Points on a hilly landscape, in no order, each with its height.
A ball rolls from a point to whichever of its 3 nearest points has the largest drop for the distance, and stops where none of them is lower. Distance is the straight distance between rows; heights are no part of it.
<723> h=256: [127  86 106 158 121 101 132 125 158 153 143 112 115]
<469> h=273: [145 158 142 115 152 158 168 169  76  70  88 121 138]
<515> h=168: [131 191 186  33 141 137 109  97 112 111 133 158 124]
<65> h=105: [105 156 158  98 138 147 118 129 131 110 147 157 141]
<657> h=145: [101 132 138 142 136 137 135 152 132 108 146 138 128]
<586> h=246: [134  74  97 153  95  87 116 108 182 188 129 116 125]
<410> h=184: [137 133 132 138 126 122 116  99  99 108  97  87  99]
<168> h=221: [121 106 120 146 113  93 121 117 162 158 146 113 112]
<420> h=86: [135 154 128 119 144 153 150 138  64  90  72  97 112]
<556> h=108: [101 123 110 158 150 157 123 153 119 147 150 191 175]
<392> h=228: [116 167 170  45 162 152 135 104 114 113 156 167 142]
<64> h=255: [155  86 123 134 105 115 109  86 147 134 120  77 101]
<858> h=250: [145  53  57 212 126 120 143 145 148 164 131 127 158]
<630> h=457: [124 172 170  14 136 128  95 100 118 131 162 168 126]
<709> h=216: [118 190 158  85 132 155 154 129  80 100  60 111 107]
<158> h=207: [138  90  95 138  81  75 107 113 181 197 139 120 123]
<779> h=282: [139  83 121 141 108  96 118  97 163 157 133  93 102]
<395> h=189: [125 170 147 114 128 136 136 112  85  97  71 104  99]
<113> h=261: [124  94 115 161 132 128 135 135 122 110 132  92 115]
<713> h=217: [106 157 165  68 150 159 132 121 112 110 155 164 153]
<534> h=204: [125 107  81 207 132 128 137 162 144 151 148 166 166]
<188> h=266: [144 178 154  95 151 179 185 167  79  82  85 133 134]
<746> h=210: [105 136 149 134 124 110 115 132 154 125 147 130 120]
<558> h=326: [129 184 175  73 113 110  98 108 126 113 134 134 114]
<549> h=156: [103 130 143 118 152 170 151 164 110 115 152 172 163]
<796> h=209: [143 139 120 133 161 167 149 170  60  78  80  93 121]
<605> h=109: [118 197 165  87 122 122 125 112 108  99  89 132 112]
<325> h=306: [152  44 106 156  91 121 106  98 161 157 122  83 124]
<524> h=107: [103 141 150 115 144 151 129 146 125 117 153 159 151]
<284> h=315: [140  53  88 170 118 135 130 125 146 142 131  86 119]
<58> h=254: [120 165 163 108 117 104 105 117 129 105 131 125 112]
<750> h=164: [123 179 170  86 123 124 117 117 121  94 118 143 122]
<668> h=121: [100 136 118 139 137 127 101 129 153 160 156 174 148]
<582> h=212: [132 167 169  78 163 185 181 133  94  85 147 163 160]
<551> h=303: [115 150 149 117 125 120 127 131 123  94 114 119 118]
<585> h=170: [150 110  81 135  79  67  95 115 187 204 146 146 135]
<191> h=544: [103 148 151  76 139 132  85 118 136 152 165 172 130]
<407> h=243: [146  59 108 135  80  85 109  98 168 194 127  99 127]
<817> h=166: [151 142 139 118 116 107 108  82 113 132  95  87  77]
<275> h=283: [141  47  89 162  96 109 119 113 173 185 123 105 135]
<601> h=259: [122 112 127 150 134 134 139 163 104  90 127 106 123]
<424> h=321: [143  86  65 183 106  88 118 119 187 169 141 154 160]
<430> h=253: [137 125 126 137 144 145 149 171  89  77 115 107 129]
<375> h=182: [128 146 154 115 115  84 111 105 138 119 123 102  95]
<600> h=159: [136 161 149 114 118  94 107  95 111 119  99  97  87]
<335> h=285: [112 141 148  70 184 180 179 135  87 119 166 176 165]
<139> h=721: [117 164 169  61 126 121  83 118 137 140 165 156 116]
<652> h=265: [120 155 146 123 139 145 149 149  93  75 114 128 132]
<332> h=224: [133  98  59 210 125 105 142 136 158 159 143 152 161]
<235> h=183: [126 160 146 120 131 119 127 108 105 102  88 102 102]
<391> h=226: [127 188 162  94 136 155 156 134  94  81  85 132 121]
<25> h=262: [144  75 105 174 143 142 135 144 112 113 137  85 108]
<179> h=244: [147 123 112 148 147 157 142 156  70  86  98  92 118]
<87> h=133: [124 191 180  61 134 145 131 100 115  98 120 153 135]
<844> h=154: [115 123  91 178 125 109 115 133 164 169 159 168 146]
<77> h=350: [167  30  83 179 112 172 127 139 144 141 132  69 136]
<578> h=251: [163  89 107 162 156 151 131 160  90  97 120  79 118]
<537> h=291: [133  77  77 180 105  95 130 119 179 182 131 133 142]
<370> h=225: [143  95 125 152 130 129 123 103 121 115 121  84  99]
<247> h=245: [139 166 164 102 155 172 178 155  91  74 119 151 150]
<118> h=343: [143 177 141  97 162 176 180 174  64  92  60 104 118]
<621> h=73: [109 143 162  80 162 171 158 137 106 108 158 168 163]
<857> h=104: [106 113 115 162 127 117 131 136 152 136 144 126 122]
<110> h=316: [132  53  82 181 107 121 133 120 163 172 126 108 137]
<256> h=252: [137  67  55 196 109 106 138 126 161 168 130 138 161]
<419> h=137: [130 185 166  95 123 105 109 101 114 110  87 113  96]
<725> h=78: [125 118  91 155 103  82 108 114 182 189 153 140 133]
<460> h=268: [142  49  79 192 135 141 145 159 127 150 138  99 137]
<39> h=122: [125 205 181  71 126 130 129 102 107 109  94 140 115]
<356> h=200: [ 95 145 146 112 135 135 105 133 144 137 154 159 133]
<421> h=52: [116 142 114 140 114 112  87 126 169 176 162 168 130]
<108> h=206: [120 170 171  89 133 153 139 125 115  89 127 148 140]
<732> h=178: [157 124  72 159  94  78  94 117 194 187 160 164 143]
<343> h=337: [116 153 149 106 107  94  89 124 157 156 167 136 107]
<83> h=174: [119  92  94 187 129 126 145 152 141 147 146 128 135]
<261> h=196: [108 104 108 176 141 131 142 173 127 133 145 128 134]

Call two points neighbours if one is among the 3 nearest of the other. Go from one point of each pair to the other, from neighbour to neighbour, staying as low as possible. Name the highest point that can't be avoided.
<421> / <621> -> <549>
<621> / <605> -> <108>
<857> / <65> -> <657>
<605> / <420> -> <395>

Where does a ball stop that starts at each point below?
<247> -> <621>
<191> -> <65>
<325> -> <725>
<657> -> <65>
<370> -> <605>
<275> -> <725>
<534> -> <421>
<779> -> <857>
<430> -> <420>
<87> -> <605>

Two balls start at each pair of points below. Name the first point that both come to, or write -.
<652> / <469> -> <796>
<630> / <58> -> <605>
<139> / <235> -> <605>
